Each row is a point on a tangle of strands that fork, close into loops and nearly touch. The rows are in no order.
In the rows, 128 means zero.
Two points are linked if the straight distance between their rows is under 181. Some points are linked to none.
q255: 162	129	168	81	75	134	181	134	126	85	78	144	118	94	132	143	119	163	154	122	172	160	128	82	158	138	179	166	93	110	120	68	157	140	114	91	147	112	146	129	147	168	124	165	147	109	147	107	112	105	97	132	119	131	168	117	126	183	113	113	138	125	128	138	116	133	102
q838: 113	92	169	113	126	146	155	128	124	146	88	142	86	66	117	88	132	173	99	66	179	102	59	110	129	112	137	173	119	146	103	125	166	167	156	121	98	130	183	156	134	126	162	122	104	167	114	131	80	136	155	109	141	127	122	141	183	107	132	144	115	129	64	126	139	148	93
q348: 115	127	86	102	145	115	98	135	139	134	197	106	119	175	139	164	134	94	140	115	78	159	155	108	149	136	107	89	148	122	142	132	81	107	118	136	154	111	110	121	129	91	147	89	129	77	138	122	165	122	100	147	153	158	104	122	132	135	181	113	143	150	162	114	138	102	164
q141: 140	104	198	110	84	119	175	171	154	116	70	135	126	107	159	98	117	141	120	104	175	148	100	93	138	131	135	168	98	120	111	73	175	204	115	116	125	135	167	119	131	157	122	165	84	140	146	127	71	122	113	122	140	150	165	131	148	124	107	128	118	124	96	138	138	179	100
q235: 157	179	137	182	128	104	155	68	117	119	71	150	155	70	119	141	113	176	90	189	147	106	167	147	110	103	133	143	100	132	136	121	111	127	129	73	125	110	117	128	147	151	105	138	143	135	163	133	115	104	143	141	58	87	126	151	88	132	67	122	122	82	137	117	157	103	133
q220: 101	100	114	122	113	164	52	176	157	94	172	130	82	199	128	134	150	92	149	87	152	124	71	143	94	108	118	114	175	137	114	135	153	107	129	184	108	158	142	182	114	104	160	108	132	109	94	138	135	135	141	109	160	122	132	104	122	144	174	162	126	146	88	108	82	132	59
q550: 75	138	160	116	155	186	111	96	120	133	139	134	113	145	96	128	124	132	170	141	134	118	104	114	115	145	159	131	116	137	105	176	152	95	154	179	135	169	146	133	172	137	96	132	177	146	90	125	148	118	139	81	173	104	148	125	143	146	170	161	129	154	97	152	75	130	85
q398: 83	129	115	97	132	152	139	125	131	181	184	103	116	147	99	130	131	128	153	97	82	142	145	102	135	161	122	126	115	122	130	134	106	120	140	172	152	138	149	134	165	103	135	105	130	144	95	114	144	124	153	115	185	175	115	154	185	109	189	139	114	145	139	140	129	144	141
q429: 123	117	145	128	148	170	143	96	123	110	110	98	149	161	98	154	87	108	140	204	160	134	112	102	88	134	159	118	58	132	120	140	135	93	150	197	149	182	137	135	155	136	102	157	157	155	126	104	121	122	160	119	134	123	182	126	120	147	125	168	133	127	101	137	116	185	136
q919: 156	95	166	70	78	141	163	159	132	100	139	118	114	152	149	128	111	101	166	97	142	178	145	87	172	137	134	150	117	106	141	85	133	151	79	137	159	121	140	111	127	151	131	157	105	91	140	110	105	94	71	153	163	164	163	134	128	144	150	97	107	138	161	114	112	132	136
q453: 84	150	100	162	185	169	149	99	112	202	159	106	120	102	58	113	159	191	117	99	120	110	112	113	125	133	139	127	129	137	138	151	119	97	174	135	105	116	137	123	183	88	166	93	140	169	109	98	159	138	202	117	108	158	73	127	177	111	168	169	164	102	112	164	131	124	135
q757: 149	91	175	94	88	146	130	167	166	105	93	139	136	118	187	107	145	95	182	84	129	142	78	137	128	158	123	142	159	94	123	129	154	170	111	117	121	127	151	147	59	142	122	149	132	118	148	130	93	128	78	126	163	113	179	85	126	128	134	80	73	198	117	114	119	161	96
q413: 155	147	113	168	76	107	99	220	171	97	105	172	119	141	117	107	141	143	119	131	155	89	68	174	91	118	148	128	161	138	95	127	152	135	92	101	115	153	148	141	74	148	120	116	140	140	114	177	113	133	146	94	121	116	152	91	99	118	75	119	146	128	92	138	145	167	82
q920: 123	115	100	97	124	107	147	143	126	158	184	102	115	139	132	126	114	111	134	103	77	161	177	95	166	144	117	120	116	128	153	115	96	148	92	127	150	115	114	109	151	118	139	98	93	89	140	118	147	122	85	154	163	178	103	150	160	109	151	99	130	130	194	119	164	118	188
q244: 110	133	100	159	161	88	81	53	156	125	77	152	124	104	110	138	142	149	113	176	127	114	137	128	101	124	126	95	160	126	114	130	129	110	165	67	96	93	87	132	129	149	103	148	167	134	110	116	155	131	142	123	72	108	123	98	73	165	101	147	160	124	120	154	90	82	94
q999: 161	191	96	158	133	155	154	116	107	110	129	167	120	116	69	136	137	190	112	163	140	95	132	146	120	105	164	133	119	130	115	155	104	56	119	102	135	125	114	116	157	124	144	118	176	137	128	134	155	124	182	126	65	112	119	118	87	141	84	143	174	81	108	154	144	99	156
q583: 111	160	119	188	146	145	88	117	158	122	102	156	155	148	95	134	128	133	128	201	136	79	89	166	76	113	151	108	128	140	102	170	130	95	151	137	127	168	128	125	107	130	89	133	167	173	117	139	143	131	170	85	123	85	153	110	86	125	82	155	147	123	82	151	135	163	117
q605: 103	135	107	142	145	118	100	159	105	135	192	114	124	185	124	137	128	80	128	124	118	126	155	133	117	118	104	118	143	155	135	133	124	113	104	191	138	154	130	121	152	135	121	104	97	101	94	140	138	120	113	124	169	141	119	153	128	117	157	168	139	103	145	116	96	129	120
q714: 119	108	133	125	153	95	89	141	117	143	142	120	139	140	170	98	131	75	104	100	120	118	135	157	143	112	79	117	152	151	145	140	124	156	119	124	106	125	127	112	91	111	131	114	81	118	131	159	126	151	93	147	135	118	94	144	141	89	134	114	109	129	144	106	142	103	143
q504: 132	132	156	79	120	205	152	94	106	108	175	108	125	140	157	148	132	111	184	112	82	150	131	132	157	146	142	134	131	83	141	168	114	106	139	158	164	112	130	137	102	103	125	149	166	130	127	101	146	138	93	131	189	124	132	135	154	146	173	78	52	183	146	101	110	109	181
q427: 138	89	140	107	107	105	85	146	161	81	76	123	139	134	168	133	119	89	136	154	157	139	109	114	114	122	122	113	147	118	122	107	154	144	130	122	107	133	118	151	78	146	116	152	118	100	123	133	97	118	98	127	105	117	166	95	104	145	113	129	134	152	102	105	109	137	74
q109: 115	148	118	148	186	141	114	28	101	127	124	127	157	129	135	157	133	102	121	189	104	124	183	137	124	131	123	96	117	125	139	157	92	90	162	113	125	117	80	102	151	121	104	146	161	118	136	111	167	134	135	129	101	95	122	131	91	152	117	138	136	123	148	144	109	87	163
q580: 133	113	109	116	150	136	128	112	137	130	101	119	107	116	109	146	124	162	108	145	151	128	102	114	115	124	158	118	120	127	123	119	127	110	170	117	114	109	121	158	149	114	154	122	148	149	119	104	138	126	177	135	91	136	129	122	126	147	138	153	161	131	87	141	124	122	121
q517: 171	164	69	165	162	125	138	109	100	125	157	136	107	131	92	146	153	177	85	142	138	125	148	123	112	97	149	107	150	136	131	139	97	63	134	90	117	111	89	130	156	95	174	113	158	110	123	120	156	129	181	147	41	136	93	112	93	160	112	160	198	81	115	147	120	80	160
q29: 153	145	183	138	102	151	198	92	70	109	105	125	177	67	146	127	83	167	144	158	133	115	150	126	149	119	155	168	86	111	127	147	145	144	107	133	135	139	139	109	129	167	90	167	124	150	164	131	105	125	104	122	142	85	133	166	134	135	63	95	73	119	140	111	133	133	165
q729: 165	137	113	117	149	138	136	96	108	117	134	127	129	104	162	137	140	123	100	133	126	117	143	154	158	93	119	114	126	113	160	128	82	104	141	90	130	97	103	126	106	68	159	114	130	115	177	126	135	147	155	155	89	99	85	152	114	114	102	103	98	110	113	96	183	82	195
q421: 94	188	99	198	152	153	112	122	117	164	152	153	157	142	71	131	147	156	122	172	110	73	125	176	90	129	124	111	132	149	109	171	112	78	135	152	127	158	128	87	163	127	100	110	149	171	105	141	160	137	183	95	124	117	119	117	98	111	98	168	165	93	120	176	135	152	136
q305: 145	178	155	168	113	137	184	76	72	116	97	135	178	66	115	140	82	176	114	187	148	110	174	139	126	104	147	158	66	131	128	143	124	124	113	114	133	135	133	100	163	170	99	152	131	131	165	131	111	103	132	141	87	99	125	161	112	134	58	128	104	93	152	121	152	121	153
q533: 124	139	67	151	174	100	98	138	115	159	204	115	116	154	139	125	178	117	83	97	96	122	133	141	143	108	93	87	172	145	147	146	73	92	134	100	121	105	103	103	123	59	173	62	108	93	142	134	170	156	141	140	119	142	60	118	128	120	149	152	179	90	136	131	160	84	171
q626: 143	92	173	91	132	165	174	93	116	118	74	137	74	66	143	109	139	170	107	81	182	124	64	92	131	109	154	179	96	125	120	121	160	157	173	116	111	107	172	173	133	108	171	141	132	149	137	106	72	128	148	125	128	105	132	151	159	134	125	131	102	137	55	113	154	130	116
q531: 123	119	156	84	128	156	150	86	106	138	162	92	144	104	180	135	135	116	165	109	63	145	152	143	172	152	116	138	149	80	154	159	123	145	138	127	143	98	116	131	95	108	110	152	138	131	142	108	138	156	73	137	170	121	114	149	170	127	175	60	50	180	174	107	119	90	181
q310: 151	117	110	110	114	73	143	149	124	157	150	118	130	107	152	115	117	122	115	109	99	162	185	108	175	142	102	122	123	127	165	98	102	175	84	89	131	94	105	112	144	127	140	110	81	90	166	125	140	127	79	173	130	159	98	145	132	103	124	85	132	115	209	118	176	105	181
q977: 141	114	104	136	125	87	124	136	129	111	109	103	138	147	112	164	92	117	104	183	158	145	156	97	105	129	136	113	105	140	117	83	131	130	135	137	129	151	115	130	153	167	113	146	114	112	116	109	119	108	129	140	87	160	166	121	109	161	126	166	186	107	134	138	102	142	105
q683: 139	162	106	106	139	139	164	86	137	158	116	165	119	65	113	130	163	189	141	101	80	138	148	143	167	155	142	135	126	105	146	117	117	120	141	66	139	69	106	147	132	109	142	108	186	146	153	113	157	137	155	125	96	123	96	125	138	121	125	78	113	144	150	145	171	101	151
q760: 148	116	150	112	92	144	124	202	137	77	155	121	106	196	139	90	126	73	135	79	170	142	104	129	110	106	107	150	108	143	139	110	141	146	85	199	131	167	140	136	114	123	164	139	85	121	123	151	95	133	119	135	176	129	153	145	135	119	121	145	118	105	111	88	123	164	123
q349: 151	94	135	66	145	153	107	76	130	103	112	123	118	99	197	137	154	98	138	92	114	149	118	130	163	118	119	122	143	91	154	137	113	119	173	78	115	69	116	158	87	66	156	133	152	104	162	111	127	151	116	164	112	104	113	116	128	144	160	82	74	179	110	78	147	79	158
q489: 163	98	125	108	103	72	90	175	138	98	100	132	122	132	172	111	124	95	109	109	160	155	138	120	149	111	106	127	147	132	143	91	128	161	88	88	107	101	115	112	126	130	141	133	93	79	142	159	119	126	70	175	91	138	125	99	94	130	122	114	164	117	157	104	125	86	113
q359: 145	89	142	120	126	102	92	186	143	134	162	112	116	173	163	71	110	55	120	68	134	149	116	136	129	119	58	122	131	155	154	134	115	180	107	162	112	145	126	105	93	102	152	133	66	128	155	164	109	154	81	168	166	126	115	148	147	68	136	107	115	125	151	88	142	129	160
q700: 150	146	69	169	165	115	110	129	104	133	179	126	111	145	124	137	172	145	77	121	122	103	132	138	123	92	120	96	176	140	135	145	85	78	140	90	115	108	101	116	130	74	178	89	128	111	127	125	162	150	173	141	69	133	74	114	100	138	130	165	187	81	105	139	139	78	160
q719: 122	136	163	150	119	105	136	139	112	151	120	122	168	111	162	118	116	118	151	149	94	114	160	164	139	152	114	136	148	125	136	141	164	164	96	133	129	138	137	114	92	174	77	143	106	138	121	160	113	128	71	107	166	115	124	143	141	103	113	91	78	149	179	139	115	147	126
q869: 125	167	139	162	117	115	151	120	116	157	110	142	186	98	122	134	104	152	158	185	78	121	174	150	129	170	139	129	122	118	118	140	137	146	101	122	146	131	121	109	126	183	63	140	137	155	126	138	145	122	94	111	142	112	131	130	110	114	88	93	107	143	189	163	132	151	142
q379: 169	128	119	108	135	139	152	118	114	113	112	114	142	110	150	150	116	130	107	150	141	131	137	130	140	110	139	122	97	111	154	109	93	130	144	111	142	103	113	139	117	97	149	126	122	129	166	115	119	130	153	158	100	120	119	150	123	124	96	106	106	117	111	102	181	130	183
q592: 157	138	124	90	87	137	159	154	150	142	108	166	134	70	131	129	140	169	154	96	80	127	128	145	162	174	151	150	136	86	134	108	123	151	114	66	149	81	128	130	104	129	121	120	162	144	150	121	137	136	127	135	136	128	129	106	127	125	110	59	96	158	158	150	173	139	134
q12: 118	108	113	93	137	125	116	136	138	145	126	131	108	104	131	128	150	138	115	85	118	126	106	136	147	131	122	127	147	122	130	116	129	132	154	104	118	93	131	149	117	106	155	98	134	137	117	129	141	135	146	136	119	146	107	120	151	119	157	121	129	148	111	129	144	114	121
q325: 92	124	95	130	109	158	61	183	152	122	192	130	76	190	95	143	143	127	145	80	126	134	88	139	101	126	127	113	191	142	112	131	144	94	116	178	125	153	142	167	151	115	151	96	132	119	75	143	165	132	137	109	172	138	109	111	139	148	199	166	146	131	113	136	69	114	58
q172: 129	204	92	173	131	170	156	122	102	150	154	163	145	124	58	133	135	176	124	169	109	88	152	155	116	128	149	125	108	139	119	174	100	65	109	136	141	145	120	96	176	132	119	107	156	152	125	139	165	131	180	119	102	128	120	120	96	122	84	140	163	88	133	163	161	133	174
q718: 102	114	106	133	153	95	149	138	110	179	149	115	101	98	100	104	137	163	92	72	130	126	133	115	149	117	113	138	142	155	132	116	126	136	128	115	110	104	132	125	162	123	167	87	85	129	107	126	129	131	144	137	116	169	82	142	177	100	156	149	158	98	135	130	132	111	128
q955: 161	158	126	108	100	163	157	166	85	84	149	150	108	132	112	104	130	145	113	101	174	106	114	141	133	97	156	159	110	140	116	140	116	95	94	146	134	138	139	112	126	132	158	119	123	118	111	157	118	123	139	128	131	108	115	146	133	125	76	148	131	75	100	111	141	111	152
q53: 124	171	117	147	154	130	140	63	144	158	95	174	118	71	98	128	165	193	119	123	100	113	132	160	148	128	137	130	140	120	131	143	116	97	156	59	126	78	112	140	135	106	124	110	186	159	149	122	155	137	172	103	74	101	97	121	107	120	118	101	130	123	121	147	165	89	132
q316: 55	123	104	128	149	90	130	125	153	212	151	112	134	117	97	118	142	140	131	102	68	140	151	120	150	174	100	129	139	134	123	114	126	153	142	138	139	129	147	123	156	131	113	91	120	141	90	122	145	145	128	108	147	189	93	133	201	99	186	119	134	149	171	161	132	134	102
q521: 159	118	103	118	117	52	118	138	126	130	118	129	124	110	163	124	126	111	94	125	124	168	182	111	159	131	112	123	131	136	163	86	107	169	91	71	118	81	97	114	144	134	143	116	89	75	164	136	129	116	77	176	91	148	105	122	101	128	124	100	162	116	182	115	143	86	141
q980: 152	123	141	80	107	164	145	159	112	88	138	123	108	155	129	120	120	106	123	106	161	132	109	121	129	107	144	147	107	135	127	117	127	116	114	170	140	146	144	136	123	130	158	129	117	117	117	136	112	120	132	136	155	127	136	145	140	132	120	141	121	112	98	102	125	142	144
q713: 113	127	175	157	111	124	141	151	131	130	80	143	111	96	125	91	114	156	119	118	178	93	62	129	102	111	146	158	123	162	86	140	183	169	130	138	109	171	176	140	130	158	113	128	111	157	103	155	80	121	134	76	156	114	139	131	169	99	97	153	129	134	67	130	116	175	70
q116: 152	104	162	98	89	157	138	170	170	134	127	138	138	107	176	97	150	108	180	73	95	122	83	177	121	178	114	152	167	84	130	144	145	174	110	112	133	132	146	134	32	128	130	144	143	146	155	139	116	160	89	131	184	116	149	97	147	112	133	50	42	197	142	122	141	168	127
q907: 148	93	140	107	87	82	129	187	138	100	121	113	102	151	139	113	115	117	102	99	185	169	135	87	150	114	123	142	120	135	131	64	141	173	87	120	121	124	139	114	161	154	147	148	77	93	131	140	104	107	97	159	111	175	150	122	130	140	141	142	180	99	137	125	117	117	106
q444: 166	100	151	85	124	154	152	133	113	100	122	107	118	132	164	112	111	96	103	105	155	145	111	113	145	97	121	145	96	123	150	118	109	150	129	150	126	122	128	134	111	101	169	142	96	121	152	125	92	129	129	160	130	119	130	160	148	120	110	118	101	121	95	81	164	137	180
q441: 133	115	143	142	116	77	107	131	138	95	86	109	149	144	141	146	98	100	108	191	170	136	141	109	103	122	126	121	118	142	113	87	157	149	125	149	118	160	128	130	124	178	92	166	106	106	111	123	98	98	98	118	102	135	173	128	110	150	109	165	158	119	127	130	89	150	74
q487: 108	130	62	136	166	94	85	126	126	152	209	113	118	175	141	153	161	100	102	115	78	146	151	110	132	135	93	76	168	138	136	139	84	99	130	122	137	109	96	103	140	83	151	65	113	72	138	125	179	134	115	138	135	151	78	116	127	140	172	144	184	124	162	137	133	84	151
q862: 90	147	155	153	129	97	162	104	119	179	83	150	143	49	103	105	113	197	126	113	109	109	134	133	145	139	134	161	112	150	109	117	164	159	138	89	123	114	160	129	159	170	96	118	126	162	119	142	113	119	131	101	125	134	115	133	168	101	125	123	122	127	140	154	134	138	94
q976: 95	142	89	195	172	94	143	87	134	185	102	113	151	106	65	139	117	177	83	170	119	107	155	122	87	138	118	108	113	153	122	130	126	132	161	115	111	130	114	114	192	147	116	125	122	165	119	107	135	117	186	135	71	160	131	121	129	121	136	166	180	106	148	166	130	145	125
q132: 87	115	154	117	148	164	126	102	143	132	114	111	131	156	82	145	104	126	166	180	131	139	117	105	102	159	156	125	84	127	114	148	151	111	149	178	151	178	142	135	179	145	91	148	165	163	103	104	140	108	154	104	157	129	181	120	130	138	172	152	134	157	115	160	89	174	102
q542: 107	153	111	166	182	140	156	77	125	181	114	140	118	75	75	124	162	214	99	101	123	106	118	140	137	129	136	134	133	134	142	143	124	101	173	92	103	91	132	138	158	102	156	95	162	177	133	109	147	131	196	111	73	132	79	129	152	107	149	138	151	108	115	154	150	104	125
q70: 135	106	141	114	94	98	139	188	117	121	135	127	77	137	106	108	123	151	105	81	175	143	122	95	152	108	133	150	138	147	113	91	154	150	91	130	108	129	150	121	175	163	158	127	82	111	88	144	113	115	114	134	124	169	131	131	147	140	148	160	177	95	125	144	87	111	95
q596: 150	94	139	131	105	125	86	218	165	77	172	116	108	230	152	89	113	37	148	72	151	154	107	128	103	111	75	132	126	151	152	118	126	161	79	202	132	163	128	136	106	109	166	140	78	105	152	153	97	136	97	159	176	130	150	129	112	106	143	119	127	121	144	70	119	163	119
q529: 117	121	107	151	136	128	52	123	158	86	107	138	129	166	137	146	140	102	124	180	154	99	86	142	81	100	129	89	157	126	96	146	136	91	174	134	99	142	103	146	80	118	114	144	158	125	102	131	131	137	159	100	96	95	147	91	84	152	92	169	149	130	74	126	111	132	90
q65: 118	84	118	97	100	148	106	167	156	128	208	116	52	193	103	87	125	94	145	22	136	168	125	83	140	112	108	146	158	158	138	133	110	123	83	174	144	128	149	130	157	97	172	93	89	106	105	148	129	105	96	153	209	160	116	149	166	107	208	133	130	113	146	107	104	94	130
q192: 144	118	149	86	102	165	165	120	147	146	128	134	138	64	160	119	155	156	159	94	78	120	96	158	154	178	141	160	142	75	133	147	130	159	154	91	153	110	152	148	64	112	119	141	169	171	160	102	129	163	113	128	169	116	134	114	168	121	142	50	43	198	140	136	175	147	151
q834: 132	139	159	79	128	188	131	104	104	85	113	145	109	132	123	137	119	136	167	134	159	127	79	116	124	126	182	144	110	125	99	163	150	86	147	152	143	160	144	147	114	131	123	142	192	132	113	117	135	127	123	99	156	85	157	116	121	166	124	135	125	144	77	120	104	129	104
q544: 112	124	107	116	104	131	105	176	130	139	221	118	92	197	115	105	130	78	150	65	110	152	156	115	132	128	102	139	147	155	154	138	110	122	67	190	148	141	135	112	152	114	144	93	85	97	108	147	140	123	88	140	215	154	107	163	153	99	178	134	114	103	172	107	116	114	144
q177: 109	110	116	76	134	169	112	143	143	149	164	119	100	137	129	123	154	113	135	68	114	135	100	127	142	136	116	131	144	120	129	131	111	129	151	140	138	119	149	146	117	85	166	97	134	146	107	124	146	141	139	129	166	151	105	128	166	118	183	116	105	158	106	118	144	126	134
q346: 98	149	148	164	141	121	143	114	117	156	87	148	139	78	100	118	116	177	114	135	141	86	104	143	118	117	141	146	122	157	102	148	151	136	144	117	119	138	157	123	145	152	102	114	129	170	108	146	116	116	150	96	124	116	120	138	155	97	108	148	132	117	102	142	130	148	102
q154: 150	132	150	91	95	120	152	136	114	105	106	136	139	117	132	143	109	132	153	143	133	159	157	107	156	143	156	142	113	115	125	96	136	134	99	118	150	119	129	127	137	173	108	148	134	104	130	118	126	104	86	129	130	135	156	124	112	158	124	114	127	135	152	134	107	128	119
q94: 109	75	102	153	180	64	92	86	134	142	107	79	116	123	144	157	113	110	61	147	159	125	126	91	106	110	101	93	148	155	134	105	127	153	183	123	81	126	115	142	144	112	141	125	87	118	120	100	104	123	131	140	79	148	120	147	140	129	172	181	168	126	106	117	93	104	88
q802: 140	136	171	132	84	151	208	122	93	130	113	129	152	60	126	103	91	177	125	111	137	109	125	115	156	111	137	183	72	123	136	126	147	159	107	127	130	132	162	96	145	152	127	149	95	161	167	132	80	120	138	134	151	122	127	180	158	102	63	114	71	104	124	111	169	151	177
q360: 149	121	128	149	131	119	89	129	141	82	114	107	177	181	177	157	119	49	136	200	126	118	128	161	90	114	109	82	125	107	131	136	117	119	145	167	129	157	96	139	47	118	99	154	124	119	152	118	114	145	124	120	123	91	159	126	83	135	90	127	94	143	114	93	132	170	133
q184: 159	146	154	95	125	168	147	79	105	87	74	156	122	88	140	136	115	153	155	152	154	127	102	123	137	128	187	153	99	114	117	146	140	98	153	96	141	123	129	140	110	130	117	155	191	127	147	116	129	126	125	118	114	64	145	122	113	172	91	112	108	145	94	112	131	109	128
q671: 135	127	138	125	130	144	164	110	130	117	85	118	119	113	79	143	90	178	122	177	174	131	102	100	104	126	184	149	68	138	106	116	146	111	150	137	129	152	147	131	178	150	131	157	149	154	124	106	121	110	178	130	99	133	161	122	126	157	117	164	170	112	87	156	113	157	117
q732: 129	139	138	131	144	127	92	125	77	119	164	152	125	153	180	92	149	84	110	113	127	102	150	176	152	82	99	124	162	150	129	168	119	113	106	120	112	121	126	95	91	109	133	120	98	94	120	178	138	155	97	134	134	81	77	137	105	103	107	133	103	110	139	109	123	69	144
q604: 107	164	96	177	168	93	111	42	160	159	84	165	130	91	81	132	158	179	111	159	96	123	151	137	115	144	120	106	148	118	130	135	126	110	153	51	113	78	85	134	143	139	103	131	180	154	131	119	164	133	161	112	68	109	114	99	76	141	108	115	161	125	142	167	130	90	118
q81: 113	124	159	114	117	122	159	115	106	156	143	96	157	102	159	130	114	127	153	132	75	139	165	139	167	153	108	140	139	102	143	141	143	163	114	139	136	122	130	118	111	140	89	148	113	138	126	123	122	144	73	129	174	139	121	156	167	110	145	80	65	153	180	123	120	123	161
q461: 90	124	134	96	141	171	163	100	126	168	142	102	131	127	93	136	116	146	167	138	102	139	139	92	128	163	146	137	73	113	125	137	120	119	153	162	153	141	151	130	187	114	124	131	155	161	109	108	141	119	172	127	161	165	140	141	162	124	175	130	113	156	130	155	128	156	156
q71: 158	132	127	158	90	120	89	200	169	94	113	163	146	158	158	113	151	82	157	133	127	102	94	190	94	131	128	116	159	121	119	134	139	137	91	122	120	156	127	138	35	137	122	130	133	119	143	173	117	145	131	111	137	93	145	92	84	111	76	102	97	147	108	118	150	171	104
q185: 126	102	154	112	93	143	93	173	170	75	137	123	128	190	154	162	131	74	196	112	117	158	107	127	114	148	120	121	151	103	123	117	149	118	97	175	150	154	147	167	78	133	121	141	141	95	124	111	108	106	99	120	167	131	194	96	98	147	173	105	95	177	138	90	92	174	69
q595: 115	126	99	140	123	149	56	148	136	76	154	134	108	197	121	150	141	105	136	149	154	113	85	151	90	98	136	103	164	139	103	147	142	70	153	169	110	162	111	158	102	114	135	128	158	111	93	130	159	136	156	102	119	100	136	95	94	169	128	183	158	115	88	129	87	121	79
q889: 101	119	68	165	156	57	88	142	154	168	148	111	147	163	120	167	126	96	108	166	91	131	165	119	101	155	95	78	146	143	127	103	123	146	138	141	132	134	108	119	147	147	99	112	107	124	102	124	140	119	119	127	117	170	134	122	123	124	165	154	177	140	172	161	113	137	105
q273: 122	112	130	125	100	115	161	165	97	149	150	120	92	119	93	87	121	151	106	64	170	123	128	94	139	102	128	169	116	155	124	117	138	135	104	148	114	128	153	111	177	147	166	111	63	132	99	145	105	114	146	137	145	171	115	162	176	99	131	173	148	76	113	128	111	129	134
q658: 105	85	119	128	151	105	83	143	162	133	128	90	141	172	154	156	125	60	119	153	114	131	113	122	99	136	93	84	133	123	132	112	131	155	158	165	129	147	127	156	92	104	112	126	107	127	121	112	104	120	129	128	135	148	159	136	133	116	171	134	121	174	108	107	122	171	103
q189: 125	182	103	144	121	128	153	132	122	157	125	161	149	109	83	143	123	167	139	168	83	118	170	145	130	162	144	124	106	125	116	134	117	116	104	117	146	124	110	111	156	160	97	118	152	150	120	135	161	126	140	118	121	136	125	112	104	119	95	111	151	124	169	167	147	142	149
q296: 143	120	130	129	143	149	104	108	118	94	138	97	179	182	166	178	109	57	154	198	106	147	146	152	111	129	118	85	121	96	143	141	102	102	145	173	149	141	91	128	80	114	97	157	146	125	150	99	138	145	108	129	140	105	150	129	96	144	118	108	92	160	135	100	126	156	164
q705: 87	113	70	177	178	69	83	83	169	160	108	112	145	132	98	152	133	129	93	172	111	122	140	117	89	147	103	74	155	130	121	120	120	133	176	103	105	116	90	124	144	135	106	126	135	154	99	103	149	126	147	124	81	151	128	106	112	142	145	159	184	141	143	168	101	121	105
q356: 83	133	132	129	130	78	153	118	142	199	110	130	151	72	110	113	130	165	132	113	68	140	162	131	158	180	116	143	134	129	125	104	154	174	133	100	141	110	145	126	141	161	94	109	128	141	108	133	131	135	110	108	133	170	104	127	183	98	154	94	114	150	186	167	143	136	102
q56: 122	124	78	153	149	101	99	153	119	125	161	108	131	181	106	165	119	102	108	163	134	123	144	124	98	122	116	99	134	153	121	120	119	111	136	164	133	155	108	121	154	140	125	118	117	112	98	122	140	115	135	131	116	150	141	132	112	138	147	179	180	106	142	146	102	140	117
q809: 165	158	146	117	127	127	145	70	105	90	63	154	133	78	136	139	119	160	130	161	162	128	143	130	136	115	166	146	103	119	129	113	123	109	138	71	125	100	113	143	123	141	115	155	171	109	154	128	125	118	126	131	79	75	133	131	91	169	80	116	126	107	119	107	125	84	120
q143: 143	96	204	103	73	114	173	173	152	101	108	112	131	166	168	119	110	97	158	121	161	176	123	91	152	145	120	148	116	104	125	69	160	186	83	154	151	152	158	119	117	161	108	183	85	112	148	110	76	99	71	134	154	157	184	131	125	144	133	113	95	137	128	120	110	179	102
q161: 142	142	142	153	112	135	93	157	146	85	120	149	159	167	160	135	136	75	166	171	123	109	113	179	98	128	132	114	141	118	115	146	141	109	114	144	137	160	119	141	44	140	97	145	149	117	136	149	123	137	113	96	149	84	148	112	77	136	77	120	90	145	113	116	122	167	110
q896: 79	143	86	185	180	133	152	110	99	203	161	102	134	115	51	125	128	178	106	135	117	107	148	98	102	136	124	118	121	155	124	152	122	108	156	156	109	147	124	93	206	133	145	109	115	151	106	109	145	122	191	132	96	172	108	127	158	119	158	191	184	98	137	170	98	135	127
q330: 141	85	165	115	88	110	99	146	176	97	45	148	137	99	186	108	131	111	155	117	158	135	91	120	124	141	134	130	164	110	119	115	173	174	117	79	91	113	134	153	60	149	114	152	128	100	149	145	84	120	83	123	112	101	166	78	105	134	99	92	109	175	101	108	118	137	67
q11: 153	152	135	126	113	151	97	180	97	91	164	164	112	167	145	79	156	91	121	95	151	95	112	183	125	88	112	143	148	149	121	160	122	108	87	150	115	150	131	114	86	111	152	123	113	110	114	189	130	159	124	128	152	80	108	136	105	106	90	140	109	93	114	99	132	104	136
q438: 131	121	193	138	76	125	203	158	135	129	87	130	147	92	149	97	102	165	111	106	157	128	113	99	146	120	133	178	80	124	122	88	159	197	107	124	129	141	170	107	142	162	117	166	74	157	165	134	67	115	129	126	153	137	152	161	160	109	78	119	93	107	108	129	163	189	140
q32: 137	148	102	153	184	118	118	48	92	133	142	121	149	121	154	156	140	110	96	162	111	116	177	142	138	107	109	92	129	130	154	136	75	98	160	94	123	96	87	104	135	91	132	115	134	107	157	114	155	138	144	144	82	106	85	150	98	136	113	132	131	107	138	117	141	74	176
q665: 126	141	123	120	167	164	125	60	102	119	148	102	165	159	138	174	111	81	156	194	95	152	185	125	134	144	127	92	106	102	147	155	93	87	141	148	157	124	83	110	143	119	96	155	171	111	139	94	170	132	109	139	125	116	143	130	107	162	140	108	118	157	164	135	113	103	173

A piece is two or more points that can be reached from each other along the links. Count, over all rows, the pieces, the separate loops (a circle has one, a figure eight two, a Y none), the forks (points with three links) and the tips (points with one).
pieces: 3
loops: 4
forks: 8
tips: 6

A fork is a point with three links, a tip a point with one. Leave the first point through the second and follow the links. Name the first fork or tip that comes.
q132; q550: q255
q360; q296: q980
q504; q531: q172
q592; q192: q56
q838; q713: q398
q665; q296: q413
q330; q757: q53
q305; q235: q132
q521; q489: q12

Name the points in between on the shortest way along the links from the first point to the second, in order.
q296; q444: q665, q109, q32, q729, q379
q438; q834: q802, q29, q305, q235, q809, q184
q889; q330: q56, q977, q441, q427
q356; q626: q862, q346, q713, q838
